A landscape with many peaks, sampled at points; each row gives a point and its height.
A climber steps from a point to the highest of its 2 nearest points, and stops where none of them is higher. Distance is the straight distance between rows; heights are no part of it.
Z745 height 356: [ 12  -6  -2  28  18  11 -30  19  28 -16   2  37   2   9 -49  25 -30  -7
  29 -18 -31 -25  -7  34  -8  12 -36  -9 -17  21 -25 -52  -6  10 -33   9
  19  -5  14 -25  -5 -31 -29 -30   9   9  27]
Z263 height 557: [  8  10   9 -40 -38  25  13  -2  37  -9  29 -44 -17  14  44   9  34  14
 -11 -19  49  42  28   2 -12 -33  33  18   7   7 -14  50   5  -3  38 -27
  39  -5  13 -41   7 -29  13   7 -21  -6  16]
Z679 height 529: [-18  -6 -57  66  24  19  17  -1  -7 -36  68  17  -6  15 -54  63 -12 -21
  33  32   4 -44   8  42  -1  31 -34   0 -28  48   0 -35  -3   9  10  14
   5 -14 -43   3 -21   1 -17 -18  13  14  -9]
Z66 height 624: [  5 -37 -21  18 -18  34  23  -5   6 -32  13 -13 -34  24  14  19  -6  25
   3  15  65  13  25   1 -37  26  27  35  25  40  -8   0 -69   1  22   2
  27   8 -31 -29   8   7 -20  10  19  34 -42]
Z730 height 405: [ -6 -10  27 -43 -35 -17   7 -22  11   2 -19 -66 -16  36  37 -38  13 -28
   1 -31  21   8  58   4   5 -43   4 -15  -8  25 -33  54 -23 -39  -5 -16
 -23   6  13 -21   4 -44  17  -9  17 -38  32]
Z991 height 113: [ 24 -16 -18  -7  24 -33 -11  39   2   4 -24  41  30 -44 -12  21  14  -1
  -4  47 -54 -35 -32  -4  22 -27 -42 -63  23 -22   4 -16  21  -8 -25   0
  14 -26  -6  31 -19  15  19  51 -16   8   2]
Z877 height 92: [-20  17  -6 -28   3 -25  36  46 -35  16 -18 -54  22 -26  22 -15   3   8
 -28   5 -21  32 -22  -1  18  18   5   2   0 -10  38 -29  10  11   0  25
 -20  24 -12  67 -40  47  16  55  27  -8   2]
Z222 height 96: [ 40 -44  37  -7 -18  -7 -45 -27 -10  -6  15  46   2   9 -15  18  20 -10
  34  -1 -40 -32  12  -9 -54   7  10  47   4  22  12 -10  -8  16  15   4
 -35 -40 -10 -27  45   2  -2 -41  17  11   8]
Z446 height 375: [ 10  13   7  33  -8   1 -54  42  18 -10 -11  21  19 -13 -52  20 -32   2
   4 -38 -46 -26   6  13   7   8 -32 -29 -35 -15 -16 -26  15   1 -49  18
  13  10  31 -14  12 -21 -19 -47 -15   4  17]
Z339 height 141: [-13 -11  35 -15  -9 -36  -5 -21 -22  18 -32 -38  -2   4  19 -62   5  -5
  13   3  10  17 -15  -7  12 -16  29  -7  21 -24  33   5  13  14  -6  -7
 -25   0 -10  66  29  -8   7  -6   8 -10   1]
Z38 height 500: [ -3  26 -13 -23 -31  13  12 -31  11  19 -13 -32 -38 -12  24 -37   6  53
   3  13  41  41  -7 -22  -4 -12  46  -4  39  -9  10  -6  23  -4  31  -7
   6  30  -5  24  -1  37   3  -1   0  -2  -6]
Z830 height 373: [  6  33  31 -28  -9 -10  -6  40  11  -1 -13  -8   2  44   9 -22 -21 -25
  -3 -53   4 -15   5 -25  11  -5 -39  20 -17  -4 -28  36 -20 -36 -45   3
 -17 -12  25 -22  -1 -31  33 -13 -24 -14  -1]
Z180 height 480: [-32  51 -43  64  11  13 -23  -9   7 -23  23  42 -50  10  13  10 -22  -3
 -37 -35  51  20 -22  30  38 -22 -11 -22 -27  -9   1  35  22   0  14  18
  18  18   9  12   4 -22  -2 -48   1 -30 -26]
Z111 height 526: [ -5  10 -27  -4 -55   7  -4 -43 -16  26  -9 -11 -29 -37  34 -43  -7  37
  -4  35  24   3   7 -35 -29  -8  24  23  12 -20  25 -20  29   3  36 -13
 -15  16 -23  19  35  37  12   9 -21 -10 -10]
Z495 height 600: [ 34 -34 -52  18   8  44  11  10 -25 -18  23 -17 -46   2   3  29  -3  34
  26  20  45 -11  24  12 -29  38  21  22   8  29  -6 -10 -26  -9  25 -19
  12 -12 -12 -25  -4  10 -18  19   3  38 -25]
Z56 height 491: [-28 -16 -37  16   1 -19   5 -42 -20  -7 -19 -33 -18  16  40 -52  -3  26
  19 -26  16  40  13  20  42 -19  34 -19  16 -11  -5   8   7   9  -1  16
  13  43  -3  24  -1 -39  -4 -24  15 -20  19]
Z205 height 118: [-11 -50  18 -23  -8 -49  -1   1 -43  -7 -19 -54   2 -15  39 -11  12  -7
  -7  -7 -10  27   6  14  29   6 -22 -18  -1 -49  38  22   6  24 -37  -3
 -12   2  15  50  21 -41   5  -4  24 -27 -10]
Z558 height 99: [  2  13  -1 -19  -2 -23  13  29 -17  12 -27 -11  37 -28  17 -11   7   1
 -14  29 -24  10 -24 -17  25  -5  -8 -19  21 -24  38 -31   5  17 -21  -5
  -7  13 -11  76 -10  52  11  54  17 -11 -14]
Z64 height 282: [-31  35 -16  22  28  -5  45   4   8 -29  -2   1  22  36 -26 -24 -41 -30
   0 -21   2  14 -31  11  26  -3 -23   3  -6  26 -19 -18 -39  -5 -24  56
  25  30   0   4  -4 -16  11  -9  10  -2  15]
Z280 height 805: [ 17 -55 -23   6 -10  33 -22 -15 -21  -1   5  11  -9  -8 -13  -1  -9  -6
  23  41 -24 -53  -9 -28 -72  19   6  45  25  14   2 -21 -38   6  13  18
 -49 -19 -48   0  16  46 -12  -2   1  25   1]
Z214 height 838: [  2 -49  -4  19 -15  30 -16 -18 -25   8  -4 -19  11  -8  -6   4  20   9
  -1  26   0 -39  12 -30 -74  37 -10  36   9  18  10 -41 -45  22   3  -3
 -38 -14 -43  22 -35  63 -32  13   8  41 -25]
Z746 height 593: [-33  29 -42  28  -5 -14  47  -6 -47 -16  32 -38  17  -3  20 -16 -22   5
   1  11  22  40  14  -3  35  41  15   1  -9  -4   0  -6  -1  -4  19  42
  -6  50 -15  27 -26  15  -5   5  22   0 -11]
Z150 height 458: [  6   8  51 -50 -10 -23   8  14  21  29 -39 -41  -1  11   6 -40  24  -7
 -25  36  30  28 -39   4  -3 -17  25 -29  31 -15  39  33   5 -10  -8 -11
   6 -22   8  46   8   9  27  35  15   4 -11]
Z194 height 440: [-11  41 -25  45   0  15 -15 -13  29 -28  13  18 -31  30  34   9 -29   7
 -21 -43  57  18  -5  34  21 -17  10   8 -34  10  -9  26  13  -4  17   0
  23  10  18 -30   4 -31  10 -30  -1 -19  -1]
Z479 height 472: [  5 -23 -37  25  46  14 -10   8   4 -15  48  29   4 -43 -33  46 -13   2
  18   0 -46 -41  18  14   1  26 -14 -44 -35   6 -15 -31   5  -7   9   8
  13  -3  -2 -18  -6   7 -12 -25 -20 -18  17]
Z742 height 556: [-22   3  -8 -22   3  -1  39 -12 -10  -1  -6 -53 -27  15  41 -63 -10  -8
 -11 -13  10  48   3  15   2   1   4 -18  16  32 -15  42 -39 -48  17   2
  -4  27 -16  10  -1 -23  39  12  -5 -24  13]
Z749 height 263: [ 28 -15  23 -26  30  -1 -19  29 -18 -17  14   8  10  -3  -9  25  -4  -6
  13 -11 -32   3  -7  26 -15  23 -38   6 -19 -12 -15 -17   5   2 -19 -17
   8 -47  27 -27   5  -7   6  -1 -11  12 -13]
Z149 height 65: [ -7  22  59   2 -31  21 -34  -2  48  32   7   6  -9  -3 -13  34  20 -18
  -5 -26  -2 -53  17   8   7 -42  61   9  24 -23   8  10  35 -24   2 -36
  -9 -24  52 -32 -21 -35 -22   4  -3  43  -7]
Z891 height 129: [  0 -26  27 -31  -5 -57   9   3 -24  11 -27 -49  12  -8  22 -27  10 -14
  -1   9   6  26 -25   6   8  -2  -4 -19  13 -32  50   1  -7  16 -33  -9
 -14  -5   1  90  14 -22  20  26  36 -15 -18]
Z425 height 555: [ 27 -43 -62  47  31  24   4   0 -16 -25  60  21  -7   6 -44  40   5  -2
  39  17  -7 -50  24  24 -24  36  -1  -4  -4  38 -21 -44 -12 -11   1  -3
  10  -7 -24   4 -14  10 -22  -1  11  20  23]
Z44 height 577: [ 44 -41 -31  20  34  26  -2  15 -11 -31  41  12 -18  21 -24  26  -4  21
  44   2  -2 -19  16  26 -26  45   3  16  -5  45 -21 -13  -9  -7  10 -12
   2 -26  -5 -21   5  -6 -13   2   9  31   5]
Z99 height 111: [  7 -29  15  -6 -11 -17  -4 -34 -18  -9  14  14  55 -39  -5  13  25 -12
   4  32 -52  -5  21 -17 -23  22  -6   1 -11 -16  13 -36 -22  17  -7  -6
  -7   4 -23  20  17  44 -12   9 -15   3 -20]
Z142 height 397: [  9  -6  -3  40   0  -8 -77  22  41   8 -17  43   9 -28 -30  47 -12   9
  14 -32 -48 -37  41  11 -10   1   3 -23 -52   5 -16  -8  15   4 -33  10
  16  -4  44 -22  14 -13 -23 -39 -12 -24  30]
Z570 height 82: [  1   0  81  -5 -28 -30 -32 -18  19  15 -22   4  23  29 -17   0  10 -22
  -4 -15  16 -13   9 -12 -10 -18  24  34   3 -20  10  14  11  -4 -16 -32
 -21 -32  33 -32  29 -28  -3 -23  26   9   4]
Z147 height 690: [-12  40   1 -11  49  23  45  -6  -1  15  30   3   4  33  -3 -13  -3 -27
  -7 -21  12  18 -21 -17  -2  24 -31  12  -2  27 -15  20 -50 -19  18   4
  18  12 -17 -16 -37  11  26  17 -10 -16 -41]
Z476 height 514: [ -7  12  26   2 -29  -3 -16 -13  45  -2  15 -16   2  24  36   7  15   3
 -11 -45  35  25  37  -2  10 -44  46  30   0   3  -2  28   9  -5  12 -47
  13   5  30 -39  -2 -34 -12 -21   4   7  15]
Z467 height 499: [-15   4 -37  57  34  21  -8  -5   8 -11  72  23  10 -25 -72  53 -19 -25
  14  11 -21 -47  -2  27  23  19 -38 -50 -47  39  -5 -39   1   4   8  10
   7  10 -46 -20 -29  -5 -10 -37  -4 -11  -5]
Z895 height 57: [ 25  -2  48 -22  -6  30 -19  14  39  30   9  -4 -26  -7   0  44  43  -2
   1 -17  13 -35   6  24   4 -38  43  -9  24  -9  -4  23  48 -12  29 -45
   0 -33  47 -23 -24 -26  -4  34 -20  49   1]
Z390 height 649: [  9  37  -9 -28  21  40  42   9  20 -11  19 -11 -27  39  22 -18 -22 -25
  -1  13  19  15 -18  -3  -8  20  -6   3  10  43 -21  25 -44 -40  40  11
  23   7 -16 -26  -5   6  16  16 -14  -1 -13]
Z469 height 130: [  1  10 -20  11  28  -1  -4   1   5  -4  -7  29  10 -22 -28  10 -18  12
  11  10 -20 -18  -1  -2  20   0  -1 -28   0 -17 -12 -29   7  27 -29   3
  16  21  22  11  21  11 -20 -27 -15   1  22]
Z69 height 304: [-38  50 -10  36  33  -7  38  -1 -20 -11  26 -16  45  17 -41  -1 -17 -25
  -9  -7  -2   4 -35 -10  39  23 -14  -3 -23   6 -24 -15 -21  23  -8  36
  17  29 -41   2 -33   3  12  -9  10  -5 -12]
Z927 height 300: [ 18  13  24   0  29  29 -35  48   4   7  16  47 -12  17 -33   3  -3  -7
  -3 -59 -23 -25 -20  10   1  27 -69   5 -12   3 -22  -9 -14 -11 -12 -28
   1 -43   7 -45 -26 -40   6   7 -18 -20 -30]
Z372 height 864: [ -7 -26   3  29  -9  31   3  -2 -22  10  -8 -47  14  19  -4  10  22  34
  -8  22  34 -17  18 -25 -65  44  -5  26  -3  21  -4 -44 -40  27   2  13
 -10   8 -40   4 -73  62 -31  17  27  43 -22]
Z897 height 481: [-17  24   4  13 -28  12 -11  -2  66 -18 -11  -3  -3  40  30   8 -16  -3
 -18 -54  39   1  27  13  17 -30  29  26 -15  17 -30  27  -2 -19  -6 -13
  18  15  33 -45  -4 -36   7  -9  -7  -8  24]
Z812 height 616: [-19  31 -10  -2  30  12  35  28 -46  -5  14  12   2 -42 -30   4   7   7
 -32 -30  -5  10 -42 -32  41  18 -32 -13 -19 -27   7   7  20  15   5  17
 -12   5 -23  19 -37  27  -8  19   6 -12 -24]
Z901 height 190: [-24   1  41 -18 -60  -6  27 -33  55  31 -29  -9  13  46   2 -51  22 -45
 -13 -22  11  11  -3  -4   7 -65  30  -5  47  29 -50  37 -30 -18  26  14
 -23  14 -19  -1  10 -29  -6  -6  14 -18  47]
Z152 height 507: [ -7  12  -5 -12  -1  -8  31  -4   6  -8 -35 -35  -6  39  23 -50 -26 -25
  -1 -44  -3  13   7  17  25 -31  -2 -11  10  34 -35  38 -44 -48 -12  18
  -5  30   5  -3   9 -40  41  -9 -11 -18  26]
Z80 height 100: [ 40 -18  11 -33 -19 -54 -28 -34 -14  12   5  21  43 -31   4   4  17 -28
  12  61 -26   8 -14  -8 -46  -2 -19 -26 -16 -11  49  11 -15  11  -9 -19
 -17 -36 -12  33  19   1  24  23   9   8 -37]
Z995 height 228: [ 25  -2  38 -15  -6  40   5   0  52  15 -18  -5 -30  46 -10   4  20  -6
  10  10  22  -7  -2  -8  -3 -13  44  12  41  14 -23   9  13   6  44 -22
  19  -6   0 -23  13  -3 -27   5   2  37  13]
Z375 height 431: [-25 -26 -11  25 -21 -23  -2 -34   5   3 -62 -18  -9  55  18 -56   0   0
  10 -44   3   7  18  32  50 -41  22   3   8  -5  -5  14 -16  15 -22  25
   7  34  10   3   4 -64  -6 -31  13 -16  31]
Z416 height 312: [  6  19   0  42  45  46  -5  45   9  12  25  54 -12  24 -60   7  -6  -6
   1 -45  -7 -21 -27  -4  20   3 -66 -22  -4  10 -13 -15 -15   3  -8  -6
  29  -1   6 -26 -37 -31   1  -8   1 -21 -30]
Z272 height 274: [  1  -7  22 -10  20 -26   4  14 -28 -30  32 -26  52 -18  -5  24  11 -30
 -15 -15 -39  27 -19  14  -2  24 -43   1 -39 -30 -13 -13  -2  18 -29 -12
  -3 -27 -15 -17 -12   7  15   3 -15  -3 -30]
Z234 height 106: [ 21  14  -3 -20   2 -39  -6  28  -4  23 -33  34  30 -38  -1   5   9   3
  -8  63 -19  -7 -39 -20  14 -27 -21 -49  20 -31  33   0   8   7 -27 -14
   3 -22  -5  58 -10  14  17  61   8  11 -11]
Z491 height 685: [ 16 -12 -36 -32 -19 -11  18  22  -8  26 -19  27   6 -55  26  11  24  23
 -13  61 -18   9  -7   6  -9   6 -43  -3  14 -12  41 -11  20  -4  12  -7
  -9   1   4  24 -19  51   4  77  -7   2 -18]
Z98 height 478: [ -5  13  34 -47 -23   5  13   1  15  21 -26 -55 -31  -2  15 -49  28  25
 -19  24  30  59 -14  -8  -9  -1  40  -5  41  -6  21  17  10 -18  22  -6
  18   4   5  28   8  20  15  29   3  -1   2]
Z656 height 394: [ -1  34  27  -5  11 -13  11  62 -13  -5  -9 -16   9  32  -8 -33 -12 -10
 -19 -48 -18   0 -28 -14  22  -8 -37   6   5 -23 -14  24  -1 -20 -43  28
   2  -4  13  15   0 -26  35  -4 -27  -2   1]
Z840 height 420: [ 16 -12 -23  33   8  -8 -48 -29  31  16   1  66  -1 -16  -5  40   6   8
  18 -17 -34 -28  55  -2 -16   2  26  -6 -39  21  -4  -3  15  21  -6   5
  15   6  34 -18  32 -12 -22 -38  -9 -21  34]
Z227 height 652: [ -9 -41 -17  13 -31  22  -6 -28  -9  -5  14  10 -22   8  -1   4 -16  22
   2   6  50  -1   0 -22 -48  14  29  37  34  25   7  -2 -60  30  24   7
 -19  11 -40  -7  25  28 -27 -18  24  33 -41]
Z586 height 565: [-36  57 -59  20  10  17  40  32 -26   8  16  31 -37 -18  -3  17 -40   8
  -5  38  19  -7 -22 -18  46   1 -11 -47   3  13   8 -26  28 -15  18  19
  12  27  -1   6 -35  25  -2 -14   9 -14 -19]
Z962 height 576: [ 30  -6 -79   3   3  33   6  -9 -23   9  10  14 -52 -25  13  43   2  54
  13  23  35 -13  35  -5 -21  13  24   4  15   5   0 -12  24  -6  33 -23
  10  -1   3 -23   5  12   4  16 -22   9 -10]
Z264 height 527: [-25  50 -57  38  24  20  -2  18  -5 -12  25  44 -38  -5 -13  28 -41  14
  -4   8  34  -5 -20  11  25  -9  -6 -47 -19  10   6  -2  32   3  14   7
  16  10  12  -2   5  -6 -12 -42   0 -16 -20]
Z209 height 120: [  7  -3  -5 -12  31  -8   0  15 -13  -9 -10  16  31 -41  -6  15  -2   4
   7  27 -41 -10 -10  -1  17   2 -18 -36   2 -23  -4 -32  15  13 -23  -6
   3 -12  10  22   0  36   1  17 -19   4   3]
Z119 height 173: [-23 -19  36 -15 -32 -11  24 -28  34  15 -11 -21  -5  38  -5 -78   7 -19
  -9  -4  25  32 -17  -9  -7 -35  37  10  54  23 -18  30 -30   0  26  15
 -21  12 -34  -3  27 -10 -12 -24  15 -10  26]
Z945 height 91: [ 14 -19  34  -5 -21 -38 -43 -53 -32   1  -2   5  21 -21  25   1  22 -14
  -7  -1 -17  -1  24  -6 -14 -20   4  20 -24 -23  28  23  22  10  -4 -27
 -23 -11  28  13  57 -15  -3 -37   3 -23   9]
Z16 height 735: [ 10 -41 -17   0 -26 -12 -26 -31  -4   2  -9  30  11 -27  16  -5   9  -6
  11  72 -38 -20  -6 -24 -50  -6   1  28 -17 -17  30  -6   5 -15  39  18
 -15 -36 -18   9  37  13  18  24 -30  -3 -24]
Z550 height 50: [  2  16  28 -34   5  12  -4  23  28  10  -8  -9 -28 -23  10  33  23  12
 -25 -22  34  -1 -12  32   0 -46  14  -1  13 -35   2  53  57  -9   4 -19
   2 -30  42 -34 -18 -12  14  23 -20  42   6]
Z156 height 438: [ 18  16  28 -33  22  -7  -2  19   0  17 -45  -7  -9 -11   8  -4  10  19
   2  29  19  16 -27   2  11 -22  10 -21  36 -26  21  13  33  -7 -18 -10
  10 -15  26  31   6  24  15  32  -5  17  -8]
Z107 height 117: [-17   6 -37  29  29  -1   7   9  17 -15  18  31   9 -57 -13  19 -39  19
 -18  21 -19 -21  18 -10  45   8   0 -48 -23 -23  10 -15   4  -2 -30   8
   5  42   6  18   8   6  -6 -31 -31 -31  25]
Z428 height 661: [ -6  -4 -39 -27 -11 -24  42  39 -10 -21 -23  29   7 -86  25  19   3  12
 -26  27 -21   4 -18  -2  27   3 -45 -15 -18 -30  34  11  25 -13   4   2
 -25   6 -17  24 -10  31  -6  61  -5 -10   7]
Z454 height 342: [  3  18  17  23   6  23  -8  35  46 -21 -16  25   8  33 -67  10 -43 -23
  19 -22 -16 -24 -29  15 -10  -4 -62   4  -7  22 -27 -54 -18   9 -44  31
  31  11  -2 -42 -33 -43 -15 -12  10   8  19]
Z967 height 144: [  3   3   5  -5  10   5   9 -26  19   8  -7  20  -3  29 -16 -10 -15   2
  21   5   4   8 -13 -15 -10   2  18  20  29   6   0 -20 -10  27  -3  -3
   6   8   1  -4  33  20 -31 -26  18  21   6]
Z602 height 645: [-28   2 -47  26 -18 -15  39 -39 -16  -3  18  -1  23 -11  -3 -10 -20   4
  15  20  23  18  29 -14  20  21  15  -1  12  -4   6 -37 -20  21  -5  26
   6  54 -23  31  -1  36 -37 -15  24   3   2]
Z940 height 417: [  4  29  24 -13  36  -5   2  53 -10  -6 -23  -2  -6   8 -14  -7 -17  19
   1  -3  -3  -2 -41   2  12 -17 -12 -16  13 -24 -16   2  27   2 -25   3
  10  -5  34   9   2   5  11   2 -17  22   1]
Z715 height 720: [-12  48  20 -19  54  15  36  20 -18  23   7 -26  15  25 -20 -20  15 -23
 -23 -13 -23  10 -43 -23 -10  25 -34  15  -4  17 -15   8 -38  -3   3   1
   8  -4 -39 -15 -52  35  49  49 -10 -10 -25]
Z567 height 453: [-23 -12   5   3 -24 -15   6 -26  12   6 -50 -48 -15  51  41 -46   4  -9
   3 -46   6   0  44  25  33 -56  13  -5  10  16 -27  42 -27 -27 -13   8
  -3  29   9 -19 -11 -63  34 -17   1 -24  29]
Z324 height 89: [ 22 -11  69 -10 -20  -3 -40 -19  20   8 -16  36   6  24 -29  22   9 -14
  21   1 -17 -37  -8  -5 -32  -4  21  38  21  13   6   0   9   9   2  -8
 -35 -40   4 -43  27 -21 -13 -25  19  20  22]
Z965 height 326: [ -8  34   5  36  29  24   1  28  11 -10  25  19  25  19 -66   6 -19 -30
   4 -33 -23 -19 -38   6  22  12 -55  -9 -27   8 -25 -38 -18  29 -13  13
  31  -1 -20 -33 -29 -24   4 -22   1  -5 -15]
Z36 height 706: [ 31 -30 -27 -13  -3 -10 -12 -12  -6  27 -17  43  -3 -30  12  13  26  16
   8  68 -25  -3  -9  -7 -27   3 -17  -6  10 -14  27 -10  23 -16  24 -20
  -7 -22   8  20  10  29  20  55 -26   2 -21]
Z831 height 829: [  9  -3 -37  18  -1  33  23  14 -38  22   7 -30   6   6  -2   9   2  32
   4  50   4 -27  21 -12 -25  39  -9   6  -4   9  11 -51  -6   8  15  14
  -4  15 -19   4 -66  68 -13  34   9  32 -16]
Z514 height 547: [-23   0 -39   2  -6 -13  27 -17 -51  -1   3 -41 -14 -21  44 -43 -12  20
   5  -9  10  41  17  13  50  22  20 -20  13 -15  10 -17   3   5   7  30
  -3  57 -19  50 -15  -4 -12   6  22 -21   7]
Z564 height 638: [-12  15 -13 -21   4 -17  34  39 -34 -20  -7 -14  25 -73   0  17   4   2
 -32  -6 -26   8 -41 -15  42  18 -37  -7 -24 -32  15  13  25  14  -4  11
 -35  13 -38  34 -34  36  10  42   3  -8 -12]
Z961 height 554: [ 19 -19 -44   3 -20   9 -10 -40 -16  20  -2  31 -31 -47  23  24  33  38
   0  25   9  -7  34 -24 -37  -5  30  29   6 -12  18  -4  26  -3  42 -16
   3 -11   4 -13  33  12  20  19 -41 -15  -8]
Z201 height 63: [  7   1  44  -4  -4  10 -25  15  50  -3 -14  18  -5  35  -2  31   2   5
  12 -28   5 -15  31  12  -6   7  23  31  -5  18 -18   9   7 -10  -5 -36
  15 -33  37 -62   8 -41 -16  -5  -1  16  22]
Z281 height 770: [ 25 -68 -23  12  -4   5 -28 -12  -8 -19   3  31   6  -3  -5 -14   7 -25
  28  63 -57 -51 -15 -13 -56   5   6  40   7   3   1 -29  -1 -19  20  37
 -27 -47 -42   7  16  29   8   9 -16   1  17]
Z139 height 256: [-34  27 -33  29  12   0  29 -25  22 -39   1  16 -10  36 -16   2 -38  -8
   1   1  46  16 -17  45  28 -11   4  -6   5  14   0 -20  -2 -12 -10  47
  37  24  14   5  18  -4  -9 -28  18 -10  10]
Z321 height 103: [ 14 -31  10 -18 -12 -42 -21 -17 -33 -17 -10  -2  19 -49  32  16  11  -4
  -6  14 -22  20  14   9  14  -3 -25 -13 -17 -38  29  34  17  16 -41 -14
 -17   3  20  40  34 -10   7  -8   3 -19   0]
Z693 height 81: [  8 -11  16 -11 -25 -15 -40 -46 -23  -2  14   7   9 -34  25  10  24  -7
  13  12   0  -8  37 -18 -52 -38  21  37 -24  -5  45  22  23  12  41 -16
 -31 -18   7  -5  61  -2  17 -25 -18  -5   3]
Z25 height 240: [ 24 -17  50 -39 -14  22  -4  -7  22  16  -6 -23 -19  16   4  -4  22   4
  -4  18  32  12   6 -12 -25 -14  31  13  27   2  11  19  16  13  35 -31
   5 -28   3  -7  29   7  -6   3  -4  22 -13]
Z800 height 71: [ -1   8  20  12  -5 -20 -39   7  15 -14 -19  19   9  19   2  15 -19   5
   5 -36  -6  14  28  12   0   3   1  28 -24  -4 -24  -1  10   6 -36 -23
   8 -12  46 -39  27 -33 -21 -34   9  -6  17]
Z909 height 447: [ 18 -47 -46  30  29   7 -25  -9  21   2  30  62  -7 -38   1  40   6  23
   6   7 -38 -34  47   8  -2  25  21 -25 -36   6  -8  -8   7  -8   9  15
  23  -7  21 -16  24  -6 -12 -24 -31 -46  19]
Z329 height 592: [-25  57 -29   1  33  19  43  37 -42   2   2   8 -31 -14  -9  -8 -22  14
 -14   5   6  22 -53 -26  31  10  -3 -22   7  -3  10 -10  27 -14  22  26
   2  12   0   7 -42  23   8  16   6   3 -14]
Z719 height 287: [-20  22  12  11  32  -8  27   1 -30 -10  40 -27  45   2  -7  -8   0 -24
 -15 -27 -13  26 -24 -13  15  45 -27  16 -39 -17 -26   5 -21  26 -17   9
   2  11 -29  -5 -27  -1  17  -6  -9 -20 -26]
Z240 height 696: [-23 -25 -38  23 -36  -2  16 -52 -23   1  23   7  12   3   4 -15 -25   8
   8   2  45  28  17 -11 -23  12  13  24  24  13  11 -22 -39  32   6  25
 -15  43 -32  22  27  34 -37 -29  28   9 -21]
Z803 height 105: [ 21 -24  10 -22 -11 -46 -10 -16 -14  -4   8 -13  61 -38   3  20  41 -19
   4  45 -38  22  -1  -4 -32  15 -29 -20 -13  -8  33 -24 -12  24 -23 -22
 -12 -13 -25  38 -11  34  10  37   5   9 -37]
Z942 height 85: [  0  -6  -2  27  -6 -20 -40  -5  -7  -3 -12   0   8  -8  17   5 -26   8
  -7 -36 -17   6  31   2  30  -6  -5  -3 -32 -26 -12  18  26  17 -37  -7
   3  26  45   8  27 -19 -23 -54   1  -2  27]
Z254 height 157: [-11  -4  21 -11   4 -14  16 -22  20   5 -22 -16   6  39   6 -49  -4   4
   3 -14  17  38  -7   1  12 -12  23  14  30   1 -16   3 -21   2 -17   2
   9  18  11   1  23 -11 -10 -24  11  -1  11]
Z818 height 43: [ -5  13  -7 -36  26   6  -4  27 -12 -12 -13  24 -47 -35   1  30   8  24
 -10 -12  12   4 -37  26 -10 -18 -28  -4  -5 -22   4  43  59 -13  16  -7
  -9 -41  20 -18   0   9   5  23 -17  16  -2]
Z380 height 211: [ -9  13  48 -14 -35  19  20 -12  74  27 -19  -3  -1  52  -3 -12  22 -30
  -8  -6  18  -5 -13 -10   6 -43  42   4  45  18 -48  23  -8   3  35   8
  19   7  -1 -23   3 -22 -21  -3   5  10  33]
Z597 height 792: [-14  31 -16   7  -7   7  42  24 -50  16  15 -38  26  -8  14   5  -3  31
 -19  23  10  18   7  -9  -8  42 -14   6 -23   3  13 -28  12  10  17  27
  -4  31 -21   7 -64  67   0  34  14  13 -14]
Z997 height 752: [-22  53  10   8  20  13  33  30 -53  23   3 -27  23  20 -17  -6  19  11
 -35   7 -10  23 -47 -21   2  46 -11   4 -31  10   0  -5   3  10  19  28
   2   8 -46   0 -72  49  22  48  16  -8 -17]
Z750 height 73: [-30  18  68  -7 -52 -12 -40 -21  30  14  11  -4  19  19  -5   8   1 -40
 -14 -36  18 -36  16 -17  -4 -37  50  30  20 -21  16  22  12 -13   9 -32
 -30 -24  32 -38  -5 -45 -21 -13   9  30  10]
Z86 height 104: [ 28 -38  13 -14   0 -11 -32 -37  -8  -9  12  46  27 -22 -10  15  23 -18
  24  10 -60 -24  23  -8 -28   9  -4   5 -14  -1   2 -34 -20  16 -13   3
  -1 -19   1  -2  38  19 -14 -24  -3  -1  -3]
Z521 height 605: [  0  15  17 -55  -6   9  23   5  10  -2  11 -47 -29  12  44 -30   6  -6
 -17 -13  31  45   7   9  -7 -10   5  13  -3   7 -16  54 -11 -28   7 -11
   7   5  10 -25  14 -16  30   0 -20 -26  12]
Z14 height 156: [-34  -9  27 -10 -24 -19   7 -38   2  25 -27 -50 -22  22   7 -89  17   1
   9 -10  13  27  -9  -1  10 -46  56  -8  35  -4   8  21  12   4  25   4
 -22   7 -30  32  11 -33   3 -19   7  -8  27]
Z293 height 54: [ 54 -32  37  -5   6  27 -14  42  28 -16   7   5 -16  38 -17  16   8   2
  24 -16  -7 -29   7  29  -4  34   4  18  -4  42 -32  11  18 -30   4 -44
  -5 -63  23 -44  -3 -37  -2  25   2  11  29]
Z65 height 252: [ 35 -24  13 -29  29  27  -7   8  -1  -2  -2  -5 -16  14  -2  12   9  12
  20  20   0   4  -1  14 -21  21   0   8  16   6   4  -5   8  -1   7 -31
   8 -32  17 -10  15  23  -5  13  -9  29 -11]
Z732 height 101: [  1 -21 -19  17  16 -11 -28 -17  -2 -15  -4  17   4 -56  25   8 -18  18
 -27 -11 -24  -1  44 -11  43   6   3 -27 -27 -36   4  28  18   8 -34  -9
  -2  34  23  19  29  -3 -15 -41 -23 -25  32]
Z63 height 370: [ -4   7  38 -26 -24 -29 -12   9  14   2 -19 -35   2  40  33 -11 -10 -21
 -10 -38  19   1  41  -9  15 -21  -8  26 -12  -6 -20  38  -8 -32 -42 -16
 -18  -6  35 -31   8 -48  23 -12   5 -30  18]

Where does a climber stop that starts at each point below?
Z111 | Z240
Z812 | Z372
Z895 | Z99
Z390 | Z372
Z840 | Z240
Z945 | Z69
Z927 | Z240
Z830 | Z240
Z967 | Z69
